Each row is a point on a tangle of strands that fork and nearly touch. The rows are in no order.
In the rows, 128 means zero.
Two points are linked if the straight distance between their rows is under 166. Some points are linked to none.
setug: [105 114 103 125  74 164 127  94 151 146 122 101 155 152 129 133 160  70
 137 112 151 123 125 118 152 104 117 143 146 154  90  58 136  92 129 118
  60  94 192 104 138 128 146 106  91  91 162 174 109  83 148 138 171 143
 125 125  87 111 106]
kasa: [128 103 147 118  76 126 149 132 166 173 137 125 113 170 116 131 126 106
 121  92 108 114 100 152 149 109 130 128 184 160 114  93 152 141  86 157
  99 150 144 162 104 122 180 104 107  94 140 121  69  78 141  97 130 112
 120 154 139  63  96]
lub: [ 84 112 119 107 150  79 128 149 179 133  93 148 112 173 110 103  92 122
 167 129 125 205 119 123 142  78  91 101 136 145 156 159 120 143 140 140
 155  93  76 154 116 124 107 121 138 152 159 178 146 147 114 154 154 137
 150 179 209 136  91]
Dufav: [153 147 143 156 104 133 121 122  62 154 132 144 127 134 168 154 142 168
  94 109  98 117 141 138 107 143 182 154 114 118  73 157 112 114 109 154
 184 156 128 144 131 145 127 176 153 134 106 114 101 123 119  63  79 137
 157 122 115 126 162]
Daka: [127  96 119  88  92 143 133  60 131 136 173  71 131  97 135 110 112 118
 179 137 165 148 110 167 181 130 144 120 130 160 137  88 165  89  80  76
  95 169 155 104 151 105 186  91 143 133 130 102 114 121 207 127 158 107
  97 127  85 130  95]
Vod: [130 122 160  70 105 126 162  98 128 138 151 109 150 125 134 116  73 177
 170 147 138 178 106 158 139 125 174 128 131 105 107 156 155 123  75 167
 159 177  26 115 120 108 160 144 189 165 119  44  82 177 114  72  82 122
 171 146 159 142 127]
Fovim: [170 183 153 172 132 105  82 162  57 111 145 146 127 145 134 127 169 139
  89 140 105  87 153 122  96 154 133 199 123 130  60 124  74 155 139 112
 132  96 157 152 161 148 131 162 123  76 123 192 113 176 111  66  94 136
 187 110 134 125 147]
kod: [125 131 162 166 225 130 113 115 105  76 100 106 154 127 118  98  82 102
 130 120 143 176 126 111 126 133  91 107 121  77 216 155 133 176 167 119
 136 105 131  98 105 121  89 130 143 178 135 129 206 100  82 214 152 117
  95 151 121 121 136]
vuve: [119 159 133  87  98 153 153 156 154 144 154 103 147 108 113 119  85 177
 144 145 118 169 102 123 118 127 119 129 140  93 103 182 116 125  77 172
 141 177  34 127 107 150 129 134 212 169 105  75  70 130 103 101 108  75
  93 144 167 150 114]
Meliv: [ 82 119  79 110  51 183 134  79 160 160 123 112 138 165 141 127 138 125
 165 132 126 166 125  91 148 104 147 116 129 140  93 121 135  59 142 154
 138 115  94 142 113 108 137 161 135 138 129 166 103 125 128  99 178 135
 170 156 123 130 112]
bapa: [130 120 152 115  54 151 155 123 126 187 128 121 120 145 133 133 140 131
 125 105 102 126 102 141 152 124 167 137 159 151  84 121 150 124  89 165
 145 158 119 181 122 110 183 131 136  78 116 100  62 118 140  64 109 125
 147 148 131  58 117]
gopo: [171 177 152 172 142  89  66 202  72  52 138 132 133 125 106  95 145  98
 101 138 108 132 144 139  71 158  56 136 150 120 143 164  72 170 140  78
 126 100 107 128 116 116 100  94 146 125 110 175 174 147 111 134  87  99
 121 142 142 121 136]
posom: [134 129 132 131  80 152 134 115 131 180 126 140 126 138 155 145 153 147
 124 113 127 109 123 111 135 129 185 148 144 165  75 121 127 105 143 152
 148 139 149 166 151 113 165 144 112  85 151 134  88 139 134  68 114 144
 188 131 112  87 135]
Vef: [132 146 115 174 196 124  82 158 113  82 115 104 135 109 116 120 112 112
 114 165 139 111 145  84 106 154  63 112  97  89 188 151 110 161 172 103
 114  93 112  69 128 143  60 115 132 121 127 135 192 142 116 183 164 104
  78 111 123 145 132]
geput: [142  80 143 110 128 131 155 132 188 140 142 139 125 134 128 174 134  89
 119  87 127  84 134 164 147  99 114 120 145 170 148  65 150 124  86 108
  80 142 220 135 142 167 145  68  76 119 157 111 116  60 161 166 124 140
  79 123 109 122  98]
daf: [117 136  71 111 153  87 112 166 172 148 152 123 124  89 110 123  90 122
 126 130 132 124 148 102 130 139  72 142  98 152 151 153 123 129 156 135
 110 123 125  83 136 141 108  95 136 121 171 141 155 133 139 145 171  96
  67 108 160 175  88]
Rorab: [153 130 110 145 199  92 121 136 115  85 116 115 163  89 100  95  88 102
 134 113 143 179 138 122 121 146  89 114 104 106 181 143 132 158 169 112
 123 141 137  77 105 123 120 122 143 162 147 100 206 135 116 197 153 114
  74 137 141 129 105]
nogem: [116 143 138 160 193  92 131 142 114 122 103 173 115 142 158 135 123 162
 143 158 149 103 148 112 107 137 141 123  91 118 173 155 126 170 177 147
 204 114 124 161 138 117  98 144 145 119 151 137 146 142 109 106 126 154
 168 143 155 184 175]
Fef: [140  97 125  92 130  38 114 124 158 126 132 129  90 153 122 113 126  87
 111  79 121 133 131 136 144  96  94 133 143 185 130 108 154 132 159  98
  87 106 193 146 132 139 149 116  71 118 192 156 141 123 148 170 165 147
 116 151 145 120  77]
Sivi: [121 125 123 115 143  63 133 145 141 147 111 149 109 157 116 109 115 107
 143 105 131 169 122 138 115  92 111 118 141 141 151 143 133 162 162 143
 155 112 124 158 121 107 138 121 125 136 151 167 150 138 119 151 150 141
 144 182 182 126 117]
dez: [158 136 174 170 139 122 115 175  86 106 111 159 104 148 113 140 170 103
  89 121  91  87 142 150  85 130 123 132 154 102 130 129  96 160 131 125
 145  97 131 161 121 126 119 118 102 115 111 144 135 116 112 107  71 151
 138 143 128  97 178]
Gatip: [173 149 121  81 112  85 125 115  93 125 179  96 156  69  93 109 106 158
 145 147 143 145 134 143 110 173 126 145 118 125  95 144 118 131 120 125
 117 196  95 103 122 113 183 118 208 146 134  94 133 165 130 101 109  97
 103 117 146 130  98]
toz: [113 149 102  89 112 139  92  91  97 151 164 120 127  79 150 151 116 183
 130 153 120 113 134 109 139 144 179 146  83 160  74 139 132  90 113 136
 129 164 121 134 131 124 137 147 149 114 137 129  95 134 144 101 145 117
 127  92  69 174 117]
moni: [131 110 105  91 134  69 139 134 161 133 152 105 127 130 112 101  86  75
 122  83 139 185 132 139 139 104  80 134 130 145 155 121 143 116 117 117
  87 132 155  78 121 150 149 108 140 149 140 123 155 117 154 176 179  90
  67 163 170 144  63]
Zilis: [177 112 157 126 100 131 162 102 109 164 149 140 108 127 143 126 120 150
 128 117 126 125 124 179 146 139 203 141 128 136 122 138 171 123 106 140
 184 172 120 136 152  99 200 145 154 131 135  75 113 162 143  67  80 131
 153 130 135  86 140]
fovir: [174 159 148 151 159  80  81 213 109  57 138 135 131  99 100 102 124  69
  88 130 101 117 137 135  75 139  49 131 144 137 177 162  80 181 134  79
  88 103 124 112 104 143 119  93 130 135 108 149 175 135  99 176  92 112
  73 133 152 113 138]
Talo: [127 154 118 134  85 192  82 111  77  98 106  98 148 135 123 160 176 104
  80 115  99 118 140  93 116 134 129 141 137 120  70  89  93 119 127 128
  86 105 150 127 138 121  88 148  86 123  85 174 135 130 104 145 132 136
 139  87  62  84 154]
kelif: [143  74 146 122 139 162 145 134 183 128 136 137 158 101 110 204 145 109
  99 102 132  64 139 172 140 103  94 135 139 145 112  66 126 127  66  93
  63 149 212 144 156 181 127  45  72  94 138 104 119  73 153 169  95 148
  74  88 102 122 119]
Seg: [137 126 137 135 145  72 122 157 119 137 100 161 101 162 132 118 145 107
 124 127 126 137 134 134 101 113 126 134 140 147 147 136 108 169 169 125
 159  91 152 175 142 108 139 125 110  98 140 170 147 159 120 119 120 151
 176 154 171 131 151]
Fub: [103 129 106  75  84 139 114  67 101 154 165 109 136 104 152 132 103 179
 154 171 127 150 125 110 150 129 191 143  94 168  87 157 145  73  94 138
 145 158  78 151 136 104 153 165 160 141 117 121  91 152 142 100 142 122
 158 120  86 152 126]
guges: [149  99 124 148 189 138 172  95 112 112 130 134 136 109 133 114 119 107
 140 108 158 136 109 160 142 127 155  99 103  89 184 122 181 135 148 122
 129 154 154  77 130 109 136 123 119 178 142  91 178 119 130 191 147 137
  97 116 107 136 133]
nok: [146 161 149 104 108 116 127 128  90 161 158 137 127 129 135 124 105 203
 142 121 109 121 136 133 109 135 157 171 103 140  73 179 121 117  85 165
 173 172  88 133 108 155 151 170 191 163 115 108  79 134 122  61  83 125
 174 137 138 151 143]
foga: [110 122 128 113 194  44  91 154 150 110  99 124  86 136 120 118 114  89
  98 130 123 111 133 102 123 120  79 121 108 145 185 129 139 159 171 103
 114  67 159 138 137 131  86 115  75  94 153 153 173 142 111 200 171 150
 103 129 153 171 142]
gapi: [140 104 122 124  89 146 141  87 136 167 120 130 116 128 141 137 166 118
 129 117 143  99 118 138 151 121 177 135 132 167  99  90 162 104 142 115
 131 148 186 143 155 108 175 108 103  88 163 118 114 115 161 111 144 140
 155 122  97  88 121]
Tenom: [159 112 122  67  98 109 129  92 111 138 196  79 147  62 102 114 103 150
 167 142 160 130 130 164 153 166 138 132 110 157 122 114 142 111  93  93
 100 194 116 106 143 106 198  83 175 128 133  83 118 153 172 118 127 103
  97 116 103 126  92]
Tafot: [149  99 133 116  81 150 149  45 141 161 143 102 132 124 138 105 144 115
 160 137 168 123 103 170 184 121 163 136 145 168 131  86 190  96 111  81
  92 160 185 112 157 104 198 110 112 118 164 106 120 118 193 126 144 128
 118 120  92 102 103]
kiru: [138 124  79 102 156  75 123 156 172 135 159 115 147  82 102 107  66  98
 120 100 127 165 150 110 136 137  68 144 114 160 155 135 127 135 148 112
  90 151 138  62 129 150 144  96 156 155 155 108 169 134 143 184 178  96
  44 123 181 155  77]
Nagif: [ 92 113  89 139 189  69  86 144 146 120 105 122 125 129 123 108  84 117
 147 151 139 155 143  77 149 117  71 126  77 146 195 154 128 140 184 115
 142  64  90 100 125 131  76 119 124 125 165 164 192 154 107 180 210 128
  79 123 185 172 110]
telol: [135 145 131 140  76 206 104 100  67  99  75  93 144 158 156 150 166 101
  98 105 111 133 147 103 112 139 137 126 140 118  88  98 113 121 151 136
 129 115 150 122 145 102 123 190 105 141  76 170 160 135  94 128 140 140
 162 100  85  55 166]
Lizi: [152 157 104 127 120 144  82  96  70 102 160 113 138  69 145 165 143 189
  98 149 122  86 150 116 131 174 154 139  81 140  78 127 115 109 118 115
 109 166 152 118 148 140 100 150 134 111 128 120 133 140 141 116 137 109
 104  68  57 159 122]
Fugo: [160 110 150 137 159 120 122 128  88  87 128 134 126 120  95 117 174  78
  92  93 147 138 143 151 100 118  69 136 124 118 137 118 108 171 133 101
  76 141 187 123 115 141 148 118  85 128 103 131 193 131 125 185 144 133
  97 133 123  68 120]
kidov: [102 142 143 128 179  57 127 168 161 150 120 186 104 150 141 123 111 183
 154 159 125 100 148 105 115 125 123 130 110 145 159 164 117 177 166 167
 185 100 115 157 117 136  93 134 146 114 158 144 129 141 112 110 104 156
 170 143 179 191 140]
nulub: [ 69 144 133 133  92 118 141 163 147 148  91 162 124 188 132 114 149 136
 166 148 125 163 122 120 114  96 116 114 159 159 121 146  76 158 128 147
 172  79  89 181 112 119 120 135 119 118 107 192 111 163 129  97 110 168
 213 164 186 127 145]
supu: [ 71 133 121 115 195  44  97 168 188 142  89 117  75 147 139 111  67  92
 121 141 103 131 136  81 149 114  76 114 102 161 200 134 142 129 176  94
 117  41 117 110 114 147  72 111 100 111 146 172 159 133 109 204 178 135
 101 133 173 178 121]
vukol: [115 162 158 182 103 143  71 162  71  66  86 124 134 157 143 130 166  98
  83 162  87  92 136 101  83 150 120 158 157 104  90 125  78 137 141  84
 116  67 121 147 151 113  73 156  94  91  75 186 138 157  99 127  84 157
 196 119  79 118 202]
fege: [106 173 140 175 116 150  98 140  82  98  95 127 131 162 151 156 161 129
 101 146  99 120 138 102  92 148 138 126 144  84 124 138  77 124 142 113
 165  80 107 153 118 121  69 163 117 136  81 178 140 142 101 107 108 144
 170 129 110 129 183]
bevep: [127 128 133 102  91 181 146 122 127 146 155  89 137 116 115 162 135  78
 105 101 128 128 118 165 153 140 101 125 147 124 131  74 119 112  53 111
  78 156 166 123 126 152 155  87 149 104  78 106  92  83 167 128 134  80
  58 118 109 119  92]
regu: [182 126 133 132 138 131 155 163 125  78 151 113 165  97  88 124 111  79
 114  77 118 147 133 161 123 155  70 115 133 101 170 128 123 156  99 114
  89 171 158  81 105 151 149  97 167 178  95  72 161 103 125 176 105  85
  21 115 151 106 108]
Memi: [ 97  94 114 114 108 137 167 113 186 166 150 160 104 141 151 124 115 184
 161 139 137 108 101 122 158 106 184 103 150 158 130 131 182  81 130 157
 141 149 105 144 117 120 158 129 117 139 162 105  84  88 147  87 137 109
 169 153 103 129 106]
padur: [129 100 120 107 133 112 154 120 158 150 133 120 135 151 112  98  94  90
 148 105 142 177 108 158 137 114 127 114 150 105 155 112 160 115 121 144
 117 150 124  96 110 118 146 114 149 165 147 123 136 124 143 147 156  95
  87 163 165 135  87]
far: [133 147 100 117 121 182  95 102 111 110 146 106 148  52 131 180 147 166
 102 141 141 102 137 128 138 147 117 115  98 131 102 102 110 107 103  99
  81 157 176 110 156 150  80 100 116 110 112 117 140 116 153 150 138 105
  83  56  45 147 114]
Daso: [133 137 122 146 105 177 131  89  79 122  79 103 138 163 156 117 158  89
 124 111 142 172 139 122 124 132 143 105 137  99 133 111 129 120 160 130
 161 117 135 114 140  88 148 178 122 140  94 161 175 135 102 123 151 133
 165 139 121  77 156]
gela: [127  90 124 152 179 174 104 121 139  83 112 119 140  91 106 158 175 131
  88 175 172  56 129  91 134 139  88 128  96  96 127  90 120 157 134 111
  64  93 169  92 164 152  43 116  58  85 122 126 162 122 122 191 168 158
 123  59  81 151 178]
Kase: [187 138 120 104 139  60 130 124 102 119 160 133 141  94  92  83 106 170
 151 140 159 141 151 149 108 162 129 173 109 134  90 168 121 159 161 122
 140 174 119 105 139 122 193 132 183 148 160 113 164 194 123  90 116 116
 133 137 182 130 108]
Bet: [173 100 152 136 111 192 165  63  71  96 127 104 138  94 114 157 162 125
 110  90 128 116 130 193 160 147 102 103 133 104 119 111 143 137  58  90
  84 191 175 103 137 142 154 109 130 153  67  74 155  95 141 157  83 125
  94  56  81  47 115]
Doku: [131 102 107 147 164 195 120 105 145  98 131 115 143  69 127 163 158 148
 106 153 173  82 139 114 149 134 106 119  77 110 125  96 130 132 120 106
  60 129 189  87 173 163  57  87  75  93 127 124 151 106 156 180 167 130
  98  48  73 172 140]
puven: [ 80 127 144 104  55 142 176 124 142 150 111 143 127 188 128 114 141 186
 182 126 135 193 116 122 119  78 135 111 141 126  88 172 116 152  90 180
 173 137  58 182 143 150 151 165 152 137 107 121  92 173 128  77 106 152
 225 172 193 105 116]
Momu: [127 116 135 128 121 187 144 150 151 131 152 115 159  96 109 190 132 100
  96  97 114  97 152 170 135 135  87 126 143 126 123  81 103 114  60 105
  76 152 185 134 140 176 135  54 116 103  90  99 100  78 147 146 102 103
  46 102 106 120 114]
lepa: [108 168 117 116  98 155 122 158 149 151 146 112 135 122 113 131 111 156
 138 149  98 174 114  95 109 123 101 120 125  94 121 171  79 118 108 154
 143 133  43 108  98 154  95 128 180 153 109 140  94 141 115 103 130  80
 103 142 171 148 100]
veg: [121 165 170  80  89 122 110  93  87 152 159 116 140 107 149 133  76 211
 119 134 115 137 118 120 140 141 173 170  96 148  65 179 122 102  61 168
 159 181  60 148 107 148 146 179 193 188  78  82  38 128 117  78  91 107
 136 126 109 145 133]
Nufod: [143 134 135 149 172  74 133 140  99 114 116 164 152 141 130 109  91 161
 166 152 143 151 127 130 105 132 137 129 105 100 155 180 118 179 152 139
 203 146 114 139 133 105 129 146 178 139 168 121 174 174 107 113 127 140
 173 157 182 163 143]
lav: [ 97 169 172 191 146 115  72 180  81  71  92 134 113 147 113  87 152  82
  95 202 112  98 117 111  84 155  83 142 148 122 151 139  84 140 136  65
 109  58 113 148 139 108  64 118 103  91  79 184 157 166 103 153  97 142
 181 135  96 145 193]
geku: [139 144 133 161 199 129 110 134 118 100  94 135 123 125 135 127 121 112
 126 151 134 132 138 117 104 137 111 100 120  74 194 149 116 158 176 121
 152 102 116 126 115 114  77 130 134 141 128 134 189 125 112 170 146 121
 121 152 127 137 161]
tira: [135 100 154 123  94 117 180 121 149 172 125 159 108 154 140 107 119 153
 153 110 125 143 121 159 132 104 182 123 149 143 136 152 168 138 120 174
 188 168 100 166 135 115 175 163 141 124 138  93 102 152 129  67  89 144
 197 160 170  93 135]
dozi: [141  97 143 159 159 221 182  67  95 106  88 117 121 118 130 128 157 109
 133  90 150 106 127 171 159 135 151  92 134  66 146 113 169 134 125 129
 113 145 144  83 135 115 124 153 118 192  85 108 163  73 129 160 119 152
 121  95  76  70 153]
Nef: [189 151 120 136 158  89 107 202 113  69 142 127 150  96  90 104 109  82
 100  92  97 162 136 139  97 147  53 128 144 129 168 145  86 171 130 100
  95 143 133  99  96 140 141  98 154 165 117 113 179 123 100 166 102  96
  49 140 165 101 114]
medar: [106 172 126 130 115 128 124 211 165 155 142 139 110 130 113 137 112 130
 106 154  95 127 128 105  90 136  85 133 154 117 142 154  73 132 119 146
 123  97  68 114  81 153  94 108 146 128  98 156  87 130 118 111  96 103
  95 143 165 155 121]
piv: [117  97 154  92 106 112 189 117 165 149 130 131 133 152 118  98  96 173
 188 134 144 173 106 164 133  88 169 115 147 115 118 169 177 125  98 169
 170 171  45 144 132 111 162 151 167 155 143  55  94 186 119  91  94 134
 190 168 176 126 112]
todo: [106 116 121 149 161 103 120 129 132 122 100 146 111 142 143 137 163 124
 118 162 155  97 137  88 124 130 125 116  93 131 159 114 134 131 198 131
 148  79 142 151 139 109  91 132  81  77 156 157 146 135 114 145 177 161
 149 121 132 158 164]
bedon: [145 114 120 110 125 125 157 157 142 156 166 141 119  85 116 137 112 158
 134 108 111 103 120 160 128 144 160 129 134 129 125 139 149 122  87 172
 155 178 103 135 107 134 161 111 167 141 120  82  79  98 133  94  88 103
  91 134 121 138 121]
livoz: [114 188 141 149 102 116  95 175 108 151 138 138 134 149 137 158 165 138
 107 137  98 106 124 111 116 133 140 193 148 147  40 111  75 134 126 137
 123  62 138 167 139 137 123 148  95  67 118 190  71 159 111  75  79 175
 199 112 120 118 144]
Dokur: [158 113 138 141 132 186 179 118  99  89 145  96 152 104 103 137 129  96
 125  89 134 140 136 187 149 152  94 103 132  80 152 101 133 130  70 113
  81 181 151  90 121 147 148 100 156 175  64  64 142  82 142 167  95  98
  45  90 100  93 107]
vure: [122 149  99 171 161 150  66 133 109  80 129 101 121 112 118 145 161 126
  99 173 123  89 150  68 104 156  85 115  95  92 140 124  90 126 152 117
 103  89 119  87 130 140  50 149 104  91 117 147 168 144 115 166 156 117
 115  89  93 155 149]
Vime: [143 151 136 161 168 108  85 185 116 113 133 162 108  93 134 154 140 154
  94 146 100  46 159 109  90 162 116 152 117  95 123 149 103 141 143 134
 153 107 127 107 112 159  73 121 133 111 113 117 121 105 108 109  79 136
 106 114 115 178 168]
Keb: [165 105 142 139 119 143 158 119  76 145 145 141 123  99 137 148 134 149
 117 104 100  97 131 181 138 153 184 127 117 115 122 138 160 115  91 149
 178 171 118 130 124 118 165 123 156 146 118  50  99 118 138  88  59 126
 108 114 107 105 157]
Fem: [125 171 121 142  95 160  85 123  71 110 120 120 129 130 141 174 160 140
  73 128  80 123 142  95 103 142 149 141 124 111  87 128  84  98 124 142
 125 116 119 133 120 125  73 150 123 129  91 150 113 126 113 112 120 130
 126 105  82 126 150]
Tadid: [122 157 156  60  96 140 142 110 118 139 160  87 151 100 134 135  65 193
 153 151 121 177 101 128 126 137 159 139 121 107  93 172 134 117  65 157
 147 183  22 130 104 133 142 150 213 177  80  47  58 138 108  87  89  98
 118 139 136 151 123]
Rim: [123 123 124 152 157 164  86 113 109  81 103 113 130 111 119 152 189 128
  89 178 141  63 124  81 119 148 102 137 104  93  99  99 104 140 144 122
  84  69 150 121 161 136  48 153  72  62 123 151 155 142 110 163 147 161
 158  70  71 142 187]
keduk: [130 124 133 151 156 181 146  86  89 115  97 109 140 143 131 124 155  87
 120 103 149 155 127 137 116 126 123  88 134  69 148 108 133 130 150 139
 127 128 138  98 117 102 110 164 123 161  97 137 159  96 113 151 145 123
 127 132 102  82 150]
Nomu: [ 73 130 114 116  89 136 156 136 173 152  95 141 124 180 106 105 125 146
 179 136 133 200 113 115 123  75 114 102 155 125 122 158 118 134 115 165
 159  99  59 159 121 119 118 135 144 149 126 161 108 152 119 109 139 143
 176 181 200 124 107]
Kofa: [ 82 125 128  96 103 140 142  90 149 178 168 143 121 112 161 122 110 207
 172 154 145 104 117 103 155 109 195 131 121 181  80 173 155  71 108 145
 144 145  99 158 123 131 160 156 134 123 146 105  61 100 150  82 132 114
 187 136  72 162 115]
fes: [111 113 122 107 140 149 166 101 171 150 126 122 134 153 124 100  91 129
 168 130 139 197 100 155 154 109 156  98 144  80 152 125 158 101 117 155
 162 158  65  95 107 102 127 145 169 184 138  95 114 152 124 129 151 106
 110 163 164 144 109]
toti: [119  73 163  89 121 117 200 129 196 129 145 129 126 145 106  82  64 160
 186 126 124 168  95 167 150  82 160 108 158 133 152 144 202 113  84 168
 132 174  44 125 115 113 153 131 162 168 150  39  91 145 122 100 107 115
 144 173 166 136 102]
Nuteg: [ 71 140  89 124 107 218 117  68 158 147 119 110 120 129 161 154 115 156
 134 125 132 168 120  98 156 128 207 107 120 100 120 119 144  55 127 132
 166 141  92 137  98 110  94 183 119 193  92 131  91 107 117 125 149 119
 107 131 112 143 134]
Fuf: [131  99 142  87 108  30 144 165 181 144 123 149  76 185 113 123 127 103
 129  81  82 133 124 129 136  82 119 106 172 190 134 110 151 150 135 126
 101 100 150 176 112 137 153 109  75 112 172 167 118 108 120 137 143 140
 157 162 164 106  87]
veb: [115 118 136 109  88 174 124 117 154 163 138 116 144 101 149 169 145 114
 116 114 126  83 106 138 171 133 156 124 162 161  87  82 125  97  68 117
  95 137 179 169 131 149 147  76 111  80 139 111  75  72 165 111 123 118
 100 117  74  90 104]
Tamud: [145 108 122 117 163  92 115 120 122 108 133 119 125 132 103 118 153  63
 104  92 147 145 136 145 125 100  81 140 115 157 137 105 130 140 145  93
  68 119 199 119 130 143 152 108  79 122 145 151 170 122 144 184 160 136
  92 132 146 116  95]
kefa: [127  85 135  94  94 103 153 119 185 159 156 122 117 158 119 121 109  86
 125  85 120 127 109 154 155 109 111 128 169 180 136  79 162 121  90 119
  69 138 187 132 122 143 171 103 105 117 164 119  94  67 168 145 154 109
 104 148 124 115  69]
dud: [113  71 135 101 118 122 191  97 197 149 148 148 106 155 134  91  86 147
 167 116 124 138  78 164 173  97 181 102 176 136 174 115 214 103 109 147
 141 153  98 132 113 108 170 132 142 168 151  78  80 109 159 110 128 105
 133 164 133 139 104]
sedid: [116  90  90 145 166 105 146 110 161 120 118 160 100 121 144 123 148 143
 129 149 165  89 126  98 150 118 147 112 103 150 165 113 178 114 182 126
 129 114 160 126 143 117 108 123  80 105 198 127 133 106 149 154 196 136
 127 105 122 186 137]
Kif: [ 97 121 131 125  86  89 137 155 166 149  81 164 129 192 164 138 156 112
 140 144 123 112 129  86 130 117 141 132 171 167 119  88 124 131 195 143
 143  67 156 180 138  98 141 133  78  76 152 176 110 133 115 108 133 190
 214 139 133 106 152]
mudi: [132 110 118 157 154 184 181  65 119 123 130 128 122 119 146 119 134 116
 143 105 156 140  98 172 160 126 188  89 130  89 169 103 187  98 137 120
 145 153 139  90 145  98 142 132 128 174 121  87 137  95 150 146 135 133
  97 107  92 117 162]
Gerat: [ 89 120 102 126 134 202 155  67 173 159 124 111 129 147 153 103 112 128
 169 135 165 175 107 133 167 111 196  90 135  88 156 104 173  65 137 128
 151 139  92  94 120 108 131 166 139 181 128 119 102 111 134 125 165 120
 119 142 130 146 118]
pozit: [111 124 130 130 160  62 106 139 135 119 106 147 106 149 119 121 150  84
 122 148 137 114 133 115 117 117 103 138 117 162 150 116 111 154 177 112
 118  67 170 164 138 107 116 117  69  72 153 177 157 159 115 149 155 164
 153 142 140 137 151]
loz: [119 125 134 144 196  97 124 176 158 132 116 171  94 107 140 154 127 150
 100 157 126  44 146 121 110 141 133 131 109 124 156 117 138 143 165 141
 146  99 145 129 126 148  81 112  96  96 151 110 116 101 110 129  95 154
 112 100 133 184 169]
zopun: [184 146 137 141 151  68 125 148  67 120 137 148 143 138 126  95 115 155
 143 119 136 131 151 150  90 139 144 168 103 120 128 173 109 180 152 129
 175 156 136 152 146 124 175 158 173 132 149 140 170 187 115  81 103 128
 167 155 177 132 141]
tad: [114 178 130 170 148 106  68 176 103  93 109 127 111 141 112 105 157  98
 106 173 120 125 130 118  85 144  86 134 125 118 152 144  73 141 149  92
 116  71 106 124 113 116  85 118 113  98 107 189 154 169 115 139 109 125
 141 132 133 145 154]
Kuf: [192 119 141 152 116 161 139  78  52  79 124 126 129 102 114 141 171 134
  94 104 123 109 151 164 109 155 130 119 130  96 101 124 131 137 107 102
 114 183 150 113 151 132 148 135 123 141  98  92 177 132 134 141 103 118
 133  80  78  54 128]
Vavev: [ 83 164  86 142 101 202  92  85 137 125 107 129 130 149 163 149 127 167
 127 147 124 157 137  72 134 126 182 105  99  97 121 144 100  75 146 140
 178 114  86 147  93 125  70 198 126 177 100 150 116 148 109 113 143 151
 131 130 131 154 138]
muzal: [177 159 150 172 148  88 121 155  55 132 134 142 130 157 140 121 144 166
 119 127 125 105 158 130  91 140 139 189 114 136  89 146  95 170 144 123
 170 127 158 154 163 162 156 163 161 106 127 187 140 179 125  56 110 139
 204 133 159 127 145]
vis: [123 108 140 129 119 141 126 123 152 131  88 120 144 162 134 136 178  51
 119 118 147 106 116 120 120 100 107 140 153 138 109  57 124 133 156 118
  64  79 200 123 156 112 129 113  59  92 148 163 132  98 115 153 143 177
 138 119 107  84 152]
Ravem: [188 118 144 161 153 132 129 122  53  81 111 133 136 124 113 121 165 105
 103  96 126 134 145 152 100 150 118 123 129  95 129 145 113 159 147 117
 133 145 154 131 142 118 158 138 127 135 122 107 195 145 123 143 116 123
 131 132 110  71 139]
begag: [ 81 141  65 117  91 193 109  80 162 148 125 131 131 151 131 136 112 148
 158 154 121 178 138  63 150 100 146 110  91 111 101 150 118  63 133 151
 164  99  65 151 110 126  97 169 145 144 116 169 123 149 105 116 172 142
 149 136 140 167 106]
livom: [126 121 145 134 101 137 138 136 148 144  70 141 135 177 155 138 173  75
 120 114 136 100 121 116 127 117 132 143 164 152 113  83 131 125 185 131
 121  78 195 157 161 102 152 133  69  89 156 152 118 116 119 129 134 177
 181 136 126  59 155]
lig: [159 112 109 137 190 106 156 115 142  92 138 121 158  75 115  97  79 102
 152  98 163 163 114 162 150 138 140 108 103 109 189 134 177 138 146 111
 119 179 159  47 124 133 148 115 138 194 151  69 192 126 140 209 159 120
  64 122 127 160 117]
Rida: [131 181 136 154 142 109  93 214 136 125 140 162 111 123 128 134 123 141
 122 147  86  92 149 117  81 145  94 158 137 104 139 158  82 153 133 138
 162 107  91 110  88 161  81 116 151 125 113 151 100 126 108  95  59 128
 116 136 154 176 149]
Mer: [102 140  72 132 159 107 114 158 167 147 130 123 130 112 108 117  86 136
 149 159 129 148 142  78 138 136  76 127  76 114 160 165 118 119 165 132
 135  95  73  87 122 133  88 112 155 128 164 151 158 156 119 127 181 107
  81 116 180 166  95]
Purik: [ 88 165 147 153  90 106 135 187 130 165 120 155 132 174 139 128 159 143
 151 142 112 132 117 114 101 122 125 161 155 174  70 140  73 159 125 140
 152  74  97 179 123 135 128 151 109  85  97 211  87 167 125  82  80 185
 233 134 171 123 140]
zamu: [ 89 112  92  99  51 178 133  87 168 163 126 107 139 159 159 127 141 116
 160 127 131 125 109  84 168 111 142 129 155 170  91  77 134  65 135 136
  95  94 154 145 122 111 148 126 116 100 153 161  87  74 159 111 177 127
 161 132  87 117 102]
tuzun: [112 100 142 110 101 153 155 144 149 171 158 133 115  88 145 149 102 158
 133 112 116  88 111 148 165 142 173 117 158 154 102 118 146  96  64 146
 126 156 128 171 114 143 169  97 130 108 121  80  50  60 164  97  93 102
  86 135  81 117 103]
femi: [125 107 102 135 169 113 140 146 172 137 142 176  98  99 148 142 130 164
 122 138 147  63 126 127 128 123 157 118 101 142 143 130 159 124 149 138
 135 136 158 123 138 143 114  95  94 109 171 104 104  93 151 130 131 129
 116  93 112 181 143]

A fork is a point with three links. Follow the links from the first point to the second and name the forks in between, in order.
gapi / nulub | zopun
puven / Zilis | Nomu, pozit, Tadid, piv
Nagif / kasa | pozit, Nomu, zopun
toz / tira | piv
nogem / kiru | zopun, Nomu, pozit
femi / Vef | Tadid, piv
supu / Fovim | pozit, Nomu
livom / lub | pozit

Follow the links from the first point to the second, and from the first to the third. Name the last point that the two ways share.
moni / bedon / Nomu | pozit
supu / Purik / Doku | pozit
bapa / nulub / kidov | zopun
guges / medar / nok | Tadid
bedon / toz / medar | piv
veb / gela / vuve | piv

Name the points in between on the shortest way along the links from the first point to the second, in order.
Seg / Nufod | Sivi, lub, Nomu, nulub, Purik, livoz, Fovim, muzal, zopun
fovir / kod | gopo, tad, lav, vukol, fege, Fem, Talo, telol, Daso, keduk, dozi, mudi, guges, lig, Rorab
Kofa / Sivi | Memi, dud, toti, piv, Vod, Tadid, vuve, lepa, medar, Rida, Vime, loz, femi, sedid, todo, pozit, Seg
Fugo / fege | Ravem, Kuf, Bet, Dokur, regu, Nef, fovir, gopo, tad, lav, vukol
Momu / lub | kelif, geput, kefa, kasa, bapa, posom, gapi, Tafot, Daka, Tenom, Gatip, Kase, zopun, muzal, Fovim, livoz, Purik, nulub, Nomu
bedon / toz | Keb, Zilis, tira, piv, toti, dud, Memi, Kofa, Fub
